Each row is a point on a tangle of strands that fork, close into loops and nearly touch. The rows are in no order.
Points whose rows are less than 156 apart are linked; no others are. Some points are linked to none.
Z299: [   7   -7  -23   12  -22  -51  -11   -2   16   -9   31   46 -115   23
  -23   31   10  -21   11  -18  -13   55    5    8  -23   62  -17  -40
   46  -16   19   82  -14   15   36   38   -4   60   19]
Z99: [ 24  34 -17  10 -11 -33 -51   5  33  16  34  42  11  22 -17 102   7 -56
  13  16 -39 -31  -4   0  30   4 -46  17  23   0  17  63  33 -41  13 -32
 -36 -11 -49]
Z851: [ -4 -10 -13 -10 -12   0 -26  34 -37 -14  -4   1 -23 -25  13  53  15   3
  -3  -6  28  -8   0  22 -13  19 -23 -33  41 -15 -25   2   2  11 -29 -30
  18  22  20]
Z175: [-18 -36 -43  -4 -15 -14   1 -29 -31   2  10 -11 -66 -19  16   0   5  49
   5 -24 -39  49   4  30 -10   0 -10 -28 -19 -27 -23   2 -34   8 -31  25
  27  25  54]
Z800: [-15 -18  41 -36 -13 -51 -23  69  -3 -26  33  33  10 -33  37  43  -2   8
  13 -24  39  14 -15 -33  24  56  -2   1  40 -77   3 -31   8 -38 -35  21
  -5 -23  -5]
Z534: [-55 -42 -37 -22   1 -33 -41 -24 -58  15  27   8  63 -32  14  60  15 -14
  -5  -7  15 -15 -33  34  29  -7  -4 -11  53 -66 -19 -37  14  25 -50 -13
  54 -44 -23]
Z464: [ 23  26 -37  47  23  16  18   0  31  14   8  20  36  73  -5  50 -28 -17
 -20  -2   5 -18  36 -51  30 -19 -40   9 -40  10  -6  37 -10 -12  55  -9
  22 -31 -70]
Z115: [ 20   6  35   9  11  31  71  12  36 -45 -45 -16  40  60  31 -66 -39   6
   1  22  10 -52 -17  13 -24 -10  -8  50  10  31 -63 -18 -18  42  37 -21
 -23 -22 -33]
Z561: [ 16   8   1  30   1  14 -16  41  15 -32 -42 -18 -30  23   7  33  22 -53
 -21 -29  26 -13   2  22 -19  22 -31   4  41  47  -1  30  13  33  45 -18
  -7  64  20]
Z24: [-31 -30 -14   2 -62  18 -10  15  21 -25 -27 -18 -10  25 -44 -30  10  12
 -36 -19  37  -7 -35  28 -17  24 -15 -18  45  51 -52  30  35  38  28  39
   1  59  11]
Z525: [ 33  27  61  12  -3 -22 -41  24 -16  -2  -7  26 -17   6  19  46  25  -4
   6 -25 -35  35  -2 -34   7  18  18  -9   8  12 -29  25 -16 -47  -9  -3
   1  -5   5]
Z132: [-21  52 -17 -16  10  17  -4 -35 -12   4  -8 -25  10 -19  17  25 -16 -58
  16 -46 -28 -44 -12 -33  40  -9  28  30 -27  35  46 -55  -8  12  20 -27
 -19 -18  -1]
Z921: [ 45 -34 -34  38   0  11  15 -10  38  38 -25   7  14  34 -20 -54 -29   3
  -7  42  36   6  35  16  -1 -45   0  -8 -19  81   9  23 -11 -10   2  24
  48 -31 -15]
Z787: [-13  70   6   2  21  11 -28 -48  -6 -21  -7  32  45  19  -8   5 -32 -45
  25 -49 -29 -23  -8 -19  31 -25  22  69  19 -26 -37  -6 -56  29 -42 -20
 -30 -28 -30]
Z878: [ 34 -18  51   9   5 -36  10  12   4  14 -18 -11 -20  -2   2  21  25 -44
  -5  42   1 -24  18  11  13  -7  -2  15 -26  94  25  31   0  -5  18 -18
 -56  -9 -20]
Z915: [ 33  65  42 -23   5  48  37  16  67 -54   3 -10   6  45  -2 -76 -11 -12
 -27  -6 -44   4 -84  37 -42   4  29  52  10   2  11 -14   0  34  27  -1
   7  30   6]
Z122: [ 16 -40  26 -15  -6 -32  40  34 -11  10  33  10  12   8   2 -48   3  41
 -24  65  55 -10  47 -28 -27 -13  18   1 -27  15 -38  29  -3 -12 -11   4
  -1 -44 -28]
Z321: [ 22 -20 -32  57   2 -56 -51 -28 -46  36  24   5  -2  44 -13  62  31   7
 -24  31  41   9  14  46   3  28 -19 -14  36   0  -3  47  25  24  -6  -6
  33  62  -1]
Z881: [-36 -22  12 -26 -38 -31 -56   7 -15   9  19  45 -36 -25 -14  12   7 -11
  -5  -1 -25  36  -6 -53  11  29  45   5  -8 -33  18  21  12 -17 -17  34
  11  12  16]
Z123: [  8  54 -19  20  -2   1 -51   0  13   2  16  10 -22 -17 -39  23  10 -63
 -25   6 -26  13 -35  10  -4   6 -10  22  11  17  56  23 -12  38  24 -26
 -17  16  -2]
Z568: [-16 -10  15 -11 -49  42 -11 -26 -25 -13 -37 -18   3  -6  52   3  21 -30
  18 -34 -17 -22  -1 -27  -2 -16  56 -18  10  44 -35 -22 -12  -1  -8 -13
  18  16  -6]
Z128: [-94  -9 -14  26  50   5  36 -16 -15   4 -24 -32  26  -6  18 -34 -37   1
   4 -21  28 -28  18 -39 -14  -8   5 -35 -61 -19  10 -65  -9  39  33  -8
 -19   6   6]
Z369: [ -3   4 -59  -2  19 -32 -43  26 -27  17  47  -2  -2 -39 -19  64  14  -2
  -1  16  51  13 -17  57  -3  10 -60 -15  49 -53  28   0  32  19 -46 -26
  24  21   8]
Z233: [  4  61 -16  -3  46  12   2 -16  -7  25  26 -40 -13 -74 -47 -13  29  14
  11 -60 -32  31 -17  46   6 -27 -30 -36  -7 -14  34 -40  -2  14 -17 -15
   3   4  70]
Z283: [ 53  -2  36  -2  -1  25  28  11  -7   1  -8 -18 -11 -43  21 -20  14  43
   9  -2 -18  36  -1  25 -21   8  18   3  -8  54  29 -34 -17 -19  -5  -1
  -5  19  21]
Z966: [ 18 -34  49 -10  -2  23  40  43  30 -42 -22 -38  -5   3  73 -11 -13  21
 -53 -15  32  -5  -7  16 -28  31   2  23  27 -20  11 -49   8  11   3   1
  21  32  27]
Z990: [ 49 -21  58  19   1  15  30  42  -2 -27 -38 -30  -2  23  81 -16  11   9
 -36  22  43 -13   5  27 -50  10  11  26  10  36 -30 -19 -40  24  12 -26
  21  10   4]
Z381: [  2  49 -24 -16  25  26  18  15   9  11  -1 -39 -19 -56 -55 -24  11 -18
  -1 -33 -38   0 -35  44  -6  -3 -12 -20   9  34  44 -33  13  28  32 -26
 -32  29  66]
Z670: [  2  33  -6  12 -27  12 -42 -28  21   6  21  34  10  14 -36 -43   6 -12
 -19  -1 -35  56 -15 -34 -56  -9  51  33 -25 -14  23  40   1  -8  31  25
  24 -23 -10]
Z402: [ 33 -46  49   5 -25 -41   1  38  25 -10   3  18 -41  21  -1  33  37 -30
 -28  43  36  -1  21  -3  -7  47  -5  23   5  39  23  57  15   2  23  21
 -29  24 -10]
Z967: [  2 -64  53 -35 -25 -21   8  35 -32 -36 -15   4   8   8  25  14   7  16
 -20  55  55 -44   8 -13  16  43  11  -3  34   5 -27  15  25 -14  -6 -23
 -20 -10 -31]
Z201: [ 23  17  -2  16 -15 -25 -58 -26   6   5  35  26   3   0 -71  57  24 -39
 -12   9 -37  17 -11  12  45  19 -21 -11  50  -3   6  92  33 -27   5 -20
 -28  13 -34]
Z547: [ -5  30  22  13  33   5 -38  15  -1  13 -32   4  37   0  37 -18 -31 -18
  38  -9  27  11 -22 -39  38 -18  13   8 -14 -30  26 -40 -39 -70 -44  -9
   8 -19  -8]
Z358: [-24  -9  19  10  30 -17 -14  62   6   4 -30   1  -3 -25  50  34 -22 -21
  32 -22  39  -4   7 -46  51  10 -24 -34 -17 -48  24 -57 -33 -44 -30   7
 -13  21  17]
Z610: [ -8 -23  54  -2 -23  -1  35   1  -3  -9 -47 -27  -5   9  21 -31  70 -46
 -28  -5   6 -51  23 -13 -15   3   5  20   3  44 -74  25  -5  21  19 -27
 -31  -8  12]
Z139: [ -8  33 -32  55  36 -13 -18 -48 -25  13  -1   3  66  50 -64 -37 -38  39
 -16  35  10  -8   0  -1  31  -1 -39  53  35 -17 -46   3  25   8  28  -3
 -16 -10 -23]
Z678: [ 11  52  45  -2  36 -32 -12  37 -10 -34  10  24 -51 -18   2  42  31 -13
  19 -91 -24  27  12 -31  -1  22 -21 -14  54 -13 -41  14   6 -13  11  -1
  14  14  18]
Z104: [ 48  28  51  -7  42 -15  22   0 -23  10  -7 -15 -17 -21   1  10  12  18
  20  34 -24  -4  15   1  18   5  14  27 -24  72  40 -15   3 -27  16 -29
 -42 -13   3]
Z767: [-20  81  -3 -17  14  27   7   2  37 -33 -14  -4  27  16 -46 -83 -25  -9
  25  -6 -37  18 -74  16 -40  -6  28  58 -14   3  18 -17   5  13  22  10
 -27  28   3]
Z906: [ 22  62 -27 -14  22  11 -10  -1  -1   2   7 -24  -6 -37 -21  26 -16 -39
   8 -19 -41 -16 -26  24  16  -6  -6  38   1  44  75 -29  -5  17  17 -35
 -31  10  15]
Z550: [-40  41  -5  29  89  -7 -17 -52 -21  14  18  -3  45  14  28 -23 -37 -27
  23  -1  11 -28  -4 -28   9 -19   8  40 -34 -67  12 -52 -57  18 -15 -21
  17 -71 -20]
Z370: [ -7  27  -3  -1 -12   7 -57 -69 -34  -3  -6  15  51  19   4  25  -3 -45
   2  -2 -54 -35 -12 -12  40 -27  35  30  12 -20 -39  20 -23  -9 -38 -29
   9 -22 -44]
Z654: [ 28  70   0  -5  22  39  -2 -49  14  18  43 -17   6 -63 -38 -41  24  12
  25 -50 -38  58 -40  42  -6 -27  13 -17  -9 -28  70 -26 -18 -21 -33  10
  11 -27  16]
Z681: [ 38  24 -46 -12   2  54 -20 -43  34  12   5   1  27  21  -7 -21 -52 -29
  29  29 -28 -11 -18  10  17 -35  26  17 -28  15  75 -18 -14 -24 -18  14
  22 -32 -43]
Z149: [ 70 -34 -13  -3  32 -21  59  17  24  53   0  -6 -72 -22  18  14 -14  41
  33  32  -7  31  42  54 -12 -12 -27 -40 -44   8  60  -3 -38 -16 -21  30
  -7   4  57]
Z862: [ -1 -83 -51  20 -13 -40 -26 -54 -15  11  12 -16 -53  -5  -4   7 -15  35
  -4  42 -25  55   0  67  32  14 -23 -24 -16 -17  36   3 -18  -4 -38  47
  17  37  30]
Z623: [ 59 -29 -34  19  -2 -22  26  26  33  52   5  17 -52  24  10  47  -4 -27
  11  33  14 -21  62  16 -30 -32 -27 -39  13  42 -10  54  -7   5   3  16
  34 -31   7]
Z619: [-61 -32 -20  -3  -6 -23  -5 -23 -25   8   1 -29  52 -43  -5 -39   6  61
   0  21  20  16  -9  39 -42 -19 -13  -2 -21 -81  -8 -40  39  34 -22  13
 -19  19  28]
Z357: [-20 -19  23 -25   9   4  35  -3   9 -16 -12 -11  13  -4  23 -92  18  26
  34  15  -5  38  20 -41 -37   5  81   6 -53   3  40  -7  25 -49  -7  45
 -13  12  -6]
Z709: [ 17  38 -44 -14 -32  60  18  18   5 -20   3  -7  21  19 -13   3 -10  31
 -11 -22 -10 -23 -25   9 -44 -25 -35  13  35   2 -79  -1   5  25  24 -19
  34 -32   4]
Z592: [-34 -33 -22  16  18   2   4  23  12  10 -16 -16  16   3  37  31 -45 -15
  13 -26  49   5  22 -26  53 -36 -43 -70 -69 -67  39 -47 -31 -14 -38  19
  -4  25   0]
Z708: [ -2 -15 -19 -28 -15 -48 -24  31  15  21  41  45 -22  14  -6  97   5 -35
   8  36   3 -37  12 -17  10  16 -15 -12   1  10  52  31  57  -9  21  -6
 -17 -11 -29]
Z821: [ 17 -18  97 -20 -33  -5   1   9   9 -20  -6  12 -32  13  40  30  57 -33
 -15 -33 -43 -10  13 -45   3  33  38   4  10  10 -31  25   7 -33   7   2
   1  -4   2]
Z91: [ 64 -25  -7 -12   3  26  43  -2  43  56  -6 -14 -28 -31  -7  11 -20  -6
  33  39  -9  -4  34  25  19 -23  -4 -56 -18  41  76 -26 -13 -31 -22  28
  -6 -21  30]
Z925: [-39  -9   3  -1 -14   4  -5  -1  -1 -11  -2 -34  33 -34 -28 -80   8  68
   2  29  14  45 -52  51 -58 -15  13 -30  -5 -34 -23   9  31   3 -23  17
 -18  45  32]
Z536: [-49 -57  12 -46 -14 -17 -15  47 -18  10 -14  19 -36  -2  -2   0   5 -36
   0  28  19 -19  13 -55  41  29  15 -10  -1 -19   1   7  16 -30 -23  10
 -12  37  27]
Z756: [-19 -25 -33  -5   9 -17  28  35   7   3  -1   1 -49  15  16  25 -17   6
  -4 -13  15  -9  35 -24  -1   5 -12  -5 -35  21  22  -7  -4  13  32  26
   4  27  16]
Z481: [-34  49   8 -26  36  -9  -5  38 -23 -12  11   4 -40 -53 -46  -7  34  12
   9 -68 -17  20  -5 -34   6   3 -25 -35  37 -36 -50 -12   5   2 -10   0
  10  -1  56]
Z96: [  1  14  -2  48   2  -8 -30 -30 -10   9  -9  -8  29  22 -40  22  30 -22
 -24  12 -23   6  14  12  29   3 -26  32  18  20 -36  69   3  -8  16 -42
 -34  16 -25]
Z386: [ 60 -21 -21  31 -35  -5  36   3  56  54 -27  38 -36  20 -35 -21  -2 -37
 -10  23  16  12  60  -1 -17 -24  -9 -25  14  55 -26  59 -17   5  22  40
  35 -51   5]
Z602: [-31  57 -19 -33  20  43   0 -16 -22  15 -16 -23   5 -34 -23  -8   6 -52
  40 -43 -28 -38 -10 -32  56 -20   0   3  11 -16   5 -59   4 -21 -24 -29
  -5 -17  25]
Z571: [-36  41 -13  -5  27  27  21 -24  31   6 -47 -19  20  11 -59 -76 -19   9
  22   2 -16   0 -36  19 -13 -15  16  37 -40  60  20 -19  34  -6  47  10
 -20   7  20]
Z860: [ -1 -47  23 -41 -36 -20  45   9 -21 -28   5 -24 -44 -21  97  49  21  14
 -24 -21  -1 -30  -4  36 -23  43  38   6 -17  30  27 -32 -17  34  13   8
 -14  30  15]
Z746: [-33 -16  11   8  -3  -1  29  43  14  -7 -24   5 -37  15   8 -32  21   4
 -33 -11   7  13   4 -10 -47  26  11  30 -28  -6 -19 -12  -3  38  55  27
  -2  40  53]
Z190: [-37  24   4 -13 -17  20   8  16  14 -25  -6 -15  24 -42  31 -52  10   5
  11 -83  -6  44 -25 -15 -43   3  26   5  -8 -48   0 -50  -8   3  -5  36
  15  20  31]
Z584: [ 92  -2  47   8 -24  25  23  16  17 -21 -21  -4 -13   9  27  -3  16  14
  -6   1  -5  13   5  26 -21  -4  -5  15  22  85 -24  14 -19  -2  11 -15
  13 -19 -24]
Z794: [-55  -4 -19  20   9   0  19  -2   5 -10 -41   8   8  -3  28 -71 -17  67
  25 -63   0  57  11 -10 -46  -8  22   2 -51 -48 -27 -31 -17 -11   2  53
  17  25  35]
Z518: [-32 -25  -5  -6 -15 -38 -58 -44 -44  26  29  32  -7  -3 -11  38  32  -4
 -23   8 -38   3  17 -26   0  -2  38  -5 -12 -40 -23  28  14   0 -16  12
  44 -26  11]
Z985: [-18 -22 -34  28 -66  22 -57  -1 -28 -29 -23   6  49  13   0 -12 -32  -1
 -33 -16  43  23 -17   5   3 -10  26 -22  48   6 -26  29   5 -17 -18  23
  49  45 -21]
Z695: [-13 -23  61 -43 -37 -36  27  -4 -22  14  23  25 -36  -6  42  50  64 -11
  -2  13 -41 -39  24 -51  -6  14  43   4 -41   8 -19  20   7 -13  12 -11
 -32 -32  -5]
Z263: [-45   7 -12  39 -20 -11 -28 -28 -18   4  -6 -23  35  24 -30 -69  11  33
 -35  52  27  25 -41  29 -73 -21  27   5   3   0 -48  37  14  26  20   1
  10  38  15]
Z949: [-11 -21 -21  34  40 -23 -15 -29   5  30  17   6 -21  25  -1  29 -11  12
 -18  11   0  11  44 -29   6   4  -1   1 -65  20  47  -7  -2   1  36  40
  21  -3 -11]
Z178: [ 52 -20  -7  -4   7  69  49 -48  17  58  -6 -30  -3 -18  -6 -19  10  10
  52 -11 -20 -17  36  33  37 -50   5 -63 -42   8  60 -46  11 -49 -34  18
  13 -25  18]
Z153: [-46   2 -22   2  31 -25 -29 -28 -47  17   3  11  10   5 -41  23  21  -7
  -8  -6 -29 -25  38 -48  22 -13  -9   3  14 -34 -56   5  35  -2   7 -14
  23 -27  21]
Z47: [ 40   7   7 -21   7  45  24  46  17  -3 -13   3   7  26  -7 -43 -15  -9
  10  46  12 -19   3 -19  12 -16 -11  24   3   9 -16  -2 -11 -31  -9 -24
  11 -25  -4]
Z361: [ -7  23  33 -19 -27  43  11 -28  -2 -15 -29  -6  16  17  56   7  11 -60
  25 -15 -37 -48 -10 -47  22 -17  61  16 -29  42   3 -19 -18 -11  14 -25
 -26  -6 -40]
Z440: [ 50  67  30 -16  13  30 -20  13  18 -22  40   3  22 -58 -22 -48   4  49
   6 -45 -14  73 -51  22  11 -18 -12 -23  26 -13  31  -5 -25 -29 -32   5
  16 -19 -24]
Z441: [-19 -32 -33  18  22  -9   8 -19 -35   9 -14  -5 -18  -1  43  -8 -27  78
   6 -33   2  35  36  -4   2 -15  -8  -7 -38 -39 -32 -24 -43 -15 -22  37
  27   3  24]
Z98: [ 26  33  22   4 -14  25   5  39  23 -12  10  23 -20  10 -21 -29  24  -2
 -32  -8 -30  34 -16 -11 -52  14  12  32   0  -2  -5  19  -6  12  49   7
  19  -4  11]
Z512: [ 32 -58 -31  -7  20 -24  65  54   7  23  14 -28 -59  -7  40  23 -15  20
  25  42  36 -13  38  40   3 -23 -50 -55 -50  -2  25   0 -32  -2 -36  12
  -7  20  21]
Z763: [ 16  18   6 -43  -4 -17 -10  10  -3  31  37   6  25 -56  25  56   4  24
  34  -4 -12  -5 -16   4  35  -3 -13 -23 -20 -26  64 -52  23 -44 -46   4
 -19 -31  -3]
Z720: [  5   8  -8 -37  18  56  53  -7 -13  29  -6 -26   3 -36  -9 -18  23   6
  46  -6 -19 -32  24 -10  33 -32  -2 -27 -26 -17  17 -54  17 -42 -10 -11
 -14 -17  26]
Z885: [-45 -36  13 -43 -23  26  -7  40   8 -25 -35 -12  -7  -9 -25 -61  14 -26
 -13  11  13 -16  -9 -28   9  20  11  -4  22 -16 -17 -14  31 -13 -12   7
  -1  42  44]
Z215: [-11  -3 -57  12 -27 -44 -34 -12   0  17  41  39 -59   9 -12  70  10  -4
  -4 -46 -17  29  24 -15 -18  28 -11  -8  22 -20   4  49  17  23  23  46
  23  25   8]
Z738: [  -4  -49    1   16   46   -3   34    9    6   37    5  -26  -23   15
   30   18  -26    7   13   32   24    0   32    7   26  -40  -23  -71
 -107  -29   39  -27  -49  -19  -36    9    9   28   27]
Z856: [-44 -54  -4 -32   9 -49 -32 -11 -58  17  -4   1  23 -56   6  66  16  19
  14   2  15   7 -22  52  52  11 -13 -33  26 -53  15 -39  39   8 -77 -22
 -10  10  -7]
Z137: [ 20  57  78 -35  28  37  35  14  38 -58  20 -41 -13  17  17 -59  -1  32
 -64 -17 -16   3 -88  44 -19  16  12  19  54 -31   8 -23  24  29   4 -34
   5  15  15]
Z785: [ 24   4   9  19 -21  19  39 -16  19 -24 -27   4  52  55   6 -43 -19  12
 -12  28   8 -12  14   2  -1 -34  -3  63 -22  53 -46  46 -17   8  29 -15
 -29 -24 -72]
Z502: [-37  74 -20  15  25  23 -27 -15   4 -27 -19   8  55  13 -34 -45 -44 -31
  32 -61  15  11 -47  -1  33 -33 -13  36  51 -17 -55 -15 -50  25 -31  -9
  -5 -19   3]
Z901: [-19 -13  46  44  -1  -4   7   2   9 -12 -29 -15   0  -1   1  11  78 -30
 -41 -17  -6   6  25   0 -18  36 -15  25   4  16 -62  74 -19  -2  32 -45
 -43  27  -4]
Z16: [-25 -12  -6  33  81  17  23 -36   9  16  14 -30  15  29 -23 -15 -39  23
 -15   2  29   8  40  -7  13  -8 -14 -34 -93  11  42 -42 -10 -15  20  14
  49 -13 -21]
Z844: [-41  19 -40 -13  35  28  45  -6  23   6 -10 -25  31  18 -51 -53 -35  31
   9  25  11 -36  -5  -7   7 -28 -35  15 -39  23  10 -30  40   2  42  -2
 -13 -24   1]
Z305: [ 35 -56  35   4 -44 -46   8  25 -39  -3   9  20   1  10 -10 -15  21  28
 -43  65  75 -17  28  22  -9  14   7   8  21  26 -54  71  14 -18 -31   1
  -8  -7 -14]
Z453: [ 17  26 -47 -57 -48  69  27  25  40 -33   8  -7  45  -9  -4 -23 -31  33
  13 -38 -19 -23 -31  -9 -18 -21 -23  21  22 -15 -19 -40  37 -11  13  14
  18 -34 -28]
Z631: [-65 -40  14  15  23   6  49   6 -27 -26 -29 -26  16 -41  43 -10 -28   7
  17 -27  14 -50   7 -36   6  27   0 -39  -3 -17 -13 -73   4  49  32 -24
 -54  -1   0]
Z874: [-17 -47  -5   2 -40 -26  23 -31 -17  14 -34  -9 -26  -3  -1 -12  41 -11
 -21 -20  -3 -22  46   9  -9 -18   0  -5   2  76 -71  44   2  40   0  14
  -4  -9  12]
Z147: [ 85  46 -19  46  13  18 -15   7  27  -1  -7  41  23  61 -10  42 -39   0
   6  11 -19   8  10  12  30 -21 -38  51  -5  22  -5  49 -25 -24  12 -21
   9 -23 -54]
Z620: [  6  26  54 -17   7 -38 -40  70  -7 -23  22  35   4  -1  -1  29  -8 -27
  -3  20  19   2 -19 -56  31  50  -6  42  37 -60  18  -6  10 -50  -5 -15
 -18 -19 -10]
Z663: [ 23  39 -17   6  46   8  -2 -18 -20  -9   1  -5  27   4   3  31 -51  16
  17  16   0 -33  11  -3  40 -15 -33  33   4  15   8 -38 -12  10   0 -41
 -25 -34 -47]
Z211: [-32  39  -8 -15  48  15   1 -62 -21   8  47  -5  48  27  31 -10 -34 -20
  47   2 -12 -53  -6 -44  32 -30  39  -5 -28 -71  -1 -46 -25 -30 -39 -16
  18 -73 -63]
Z319: [  8  28  30  -9  17 -22 -21  18 -27 -19  -1  26  18   5   6  51 -21 -19
  16  35   6 -45  -7 -37  40  20 -17  36  20 -30 -12   9   2 -13   0 -52
 -46 -38 -47]
Z5: [ 10 -55 -20  11 -36 -68  27  14  19 -12  20  27 -98  49   9  19  16 -20
   0   4  18  22  35  -6  -6  66 -32  27  10  18  17  76   3   9  47  47
 -31  48   4]
Z896: [-14 -40  33 -29  -3  -6  46  24  -4 -19  16  -7  22 -10  25 -84  12  69
   6  40  21  16  18 -19 -50  -6  33   8 -22 -31 -19 -15  22 -24 -13  23
  -8  -9  -1]
Z898: [ 23 -18 -22  49 -19 -26 -52  -8  16  49  18  28 -37  25 -33  43  23 -42
 -34  64  19  30   9  23 -21  27   0 -30  26   0  38  65 -10  28  18   5
  19  44  16]
Z82: [  2 -17   6 -30 -24 -19  24 -16  14  38  31  23 -51 -14 -14  39  36 -25
  -2  13 -49 -23  42 -40 -11  -1  29  -4 -33  27  27  31  14   8  35  14
 -13 -41  12]
Z892: [-34 -34 -19  32 -57   9 -31 -40  18   3 -22  -3 -28  15 -52 -34  17 -22
 -40 -14  -2  30  -6  27 -11  -9  17 -59  30  51 -39  64  -2  50  20  35
  15  42  24]
Z377: [-14  25   4 -10  25  21 -25 -35   9  26  23  -9  51  16  39  -7 -21 -22
  52   3   9 -18 -16 -31  46 -35  36 -27 -61 -50  55 -52 -16 -74 -58  12
  16 -44 -40]
Z437: [-18  -9  15 -48   4 -33 -25   8 -45  24  20   9  -5 -44  -8  61  30  -4
  20  52 -21 -11 -28  16  39  17   7 -19   4  -4  32 -19  43 -10 -45 -42
 -21  -3   3]
Z931: [ -4  -1   8  40  49 -43   0  -1   7  25  33   7  -6  58  19  82  -7 -10
  -9  19   5 -22  52 -45   9 -16 -27 -31 -56   9  -8  17  -2 -11  33 -14
   5 -20 -30]
Z992: [  3  21  -9  -1  32  34  33 -13  23  39 -26 -31  -2 -39 -54 -67  -3   7
  16   8 -23   9  -8  39  -9  -7   5  13 -42  40  78 -33  19 -12  21  -2
 -29   9  58]
Z628: [-51  38 -14  13  20 -11  -8  14 -20  -3 -12  12  -7  -3 -58  -4  17   5
   2 -51  -7   2  17 -54  -7  10 -35   6  38 -27 -83   8  34   8  34  -3
  -4 -11  43]
Z105: [ 30 -16 -25  12 -22  23 -39 -48  24  23   1  11  18  23 -37 -23 -21 -17
  -8  49 -23  14  12   0 -13 -31  22   2   6  20  27  26   3 -18   4  18
  48 -36 -10]
Z515: [ 56  -8  34 -30 -50  28 -13  30  16 -34  38  16   3 -57   3 -19   5  61
  -7 -27  -4  63 -36  21 -14  10  -4 -42  33 -39  19  -5   2 -28 -45  28
  19  10 -14]
Z593: [-35 -28  30 -40 -32  -4  -6  -6   8  -7  12  18 -24 -21  -6 -65  28 -11
   9  19 -36  44  -7 -41 -42  22  93  -1 -24 -13  39  13  13 -15 -12  37
  -5  21  24]
Z193: [ 27 -26 -20  24  49  13  58  18  39  25 -20   0  -1  18  -8 -36 -33  37
   1  20  50  22  43   6  17 -29 -21 -33 -78  47  31 -11 -20 -22   2  26
  46 -17  -5]
Z698: [ 13  25 -53 -39 -29  74  33 -14  34 -11 -14 -10  28   6  12 -32 -30 -15
  26 -18 -30 -35 -11  -7 -10 -32  26  12 -18  27  37 -29   7  -7  15   4
  17 -24 -28]
Z282: [ -6 -40 -64 -27   5 -49 -15  24 -10  39  46  28 -50 -11  -1  88   9   0
  13  38  15 -10   2  45 -13  21 -33 -18  21 -30  50  16  52  18 -13  -4
  17  21   5]
Z942: [ 19 -22 -13   2 -33  14 -11  31  23 -51 -28 -20 -40   2 -17  17   0  -7
 -21 -42  26   9  -7  37  11  48 -43 -20  70  66   6  15  32  23  19  29
   2  75   9]
Z543: [ -8   2  30  25 -36  17 -48 -33 -61 -20 -38   6  45  11  53  10  -8 -10
   8  -9  -3 -15  -7 -25   1 -15  57 -13  22  -8 -72  10 -31 -21 -20 -40
  15  -4 -30]
Z347: [ 15 -66 -38  32  14 -51 -20 -32 -37  21  12 -20 -39  10  -5  33   6  37
 -13  49  22  19  22  66  14  17 -26 -18  15  32   1  16   7  21 -28  12
  20  53  28]
Z160: [ -2  23 -25  39  35  14  10 -69  -5  -9 -20 -10  63  60 -19 -48 -46  53
  -5  23  -9 -15   0  25  -9 -36  -4  60 -18  29 -48   5  13  23  36  -7
  -4 -25 -50]
Z317: [-14 -16  37  20 -40   4   2 -55  13   9 -23  -2 -40 -12 -35 -31  57 -30
 -29 -22 -49  21  18  19 -32 -15  36 -47   5  65 -43  69 -28  41  15   9
  -8   2  14]
Z828: [ 46 -53  42 -43 -24   1  34  41  19 -43  -4 -18 -63   4  65  40  20  -1
 -38 -15  20 -16  -2  33 -26  50   0  -7  31   7   6  -6  -1   8 -24  13
  28  27  30]
Z214: [-54   2 -30  13  13 -11 -25 -35 -42   2  25  -5  74 -38  19  -7 -19  -8
  28 -20  22  -9 -41   3   3 -19   6   5  60 -86 -51 -31 -26  34 -52 -37
  26 -77   3]
Z604: [  2  26 -18 -11 -36  40  -5  -8 -23 -51  -6   0  51  11  -5 -13 -46  25
   2  14   1 -39 -36  30 -22   0 -12  43  51 -13 -54  -9  -3  53  -6 -38
 -20  -8 -43]
Z311: [-55 -34 -49  18  -3 -21 -11  -1 -24  10  20  -4  33 -15   2  -4 -22  53
 -20  21  55   7   9   7 -17  14 -25  11   4 -45   5 -24  28  37  13   7
  -1  24  -5]
Z840: [ 77  44  19  35   3  -3 -60  -1   8  14   3  41   7  23  -8  48 -22   7
   6   1 -33  36 -17  -4  21  -1  -3   5   7  30   3  22 -21 -59 -12  -1
  24 -29 -18]
Z310: [  7  29 -10  53 -34  13 -42  -6  37  11  23  29 -20   8 -48  -2  43 -62
 -54  25 -12  41 -22   8 -25  22   2  -8   9 -14  32  87 -30  39  43 -23
 -12  30 -20]
Z718: [ -8  -1 -50  36  10 -24 -22   5 -37   8  11   4  41   6 -30  13 -27  42
 -17   6  52   6  16 -11  22  16 -43   7  65 -25 -29  -3  38   4   9   0
   9   2  -2]
Z650: [ -6 -26  34 -41 -26 -19  -9  23   2 -19  23   9  46 -61  25  26 -10  39
  28 -19  34  21 -10 -22  34  13 -13  -7  -3 -64  46 -51  18 -30 -33  18
 -47 -13 -26]
Z420: [-37 -54  37 -42 -11 -16  68   7 -40 -41  -9 -28 -19 -23  82  30  13  26
  -4 -14  14 -62  14  -5 -14  45  23 -18   2   9 -27 -44  10  55  26 -25
 -35   5  -3]
Z958: [-34  77  -7  -3  -2  24  -3  19  18 -39   6  -4  30 -13  -1 -48  -4  -1
   1 -79   7  29 -62  -6 -31 -11  -6  23  32 -24 -42 -36 -30  28   8   1
  20 -25   6]
Z927: [ 28  21   2 -18   6  52  42   9   9 -36 -25  10  44  47  11 -18 -62   8
  13  34   3 -76  -7  12  -9 -10  -6  58  23   2 -56 -11 -28  69 -11 -39
 -51   2 -51]

A fork is a point with three links, a tip a point with one. Leave the first point through the second and follow the links. Name the first fork or tip that comes.
Z91, Z149: Z550
Z942, Z24: Z851
Z215, Z299: Z128
Z794, Z190: Z132
Z698, Z453: Z263
Z263, Z925: Z105

A piece is two or more points that can be reached from each other along the links. Count, over all rows, the pieces, the separate loops (a circle has one, a figure eight two, a Y none), the forks (points with three links) and the tips (points with one).
pieces: 5
loops: 2
forks: 9
tips: 15

How many points has the smallest loop of links through each point below? Write none if it is on no loop.
Z361: 19
Z756: 9
Z139: none
Z299: none
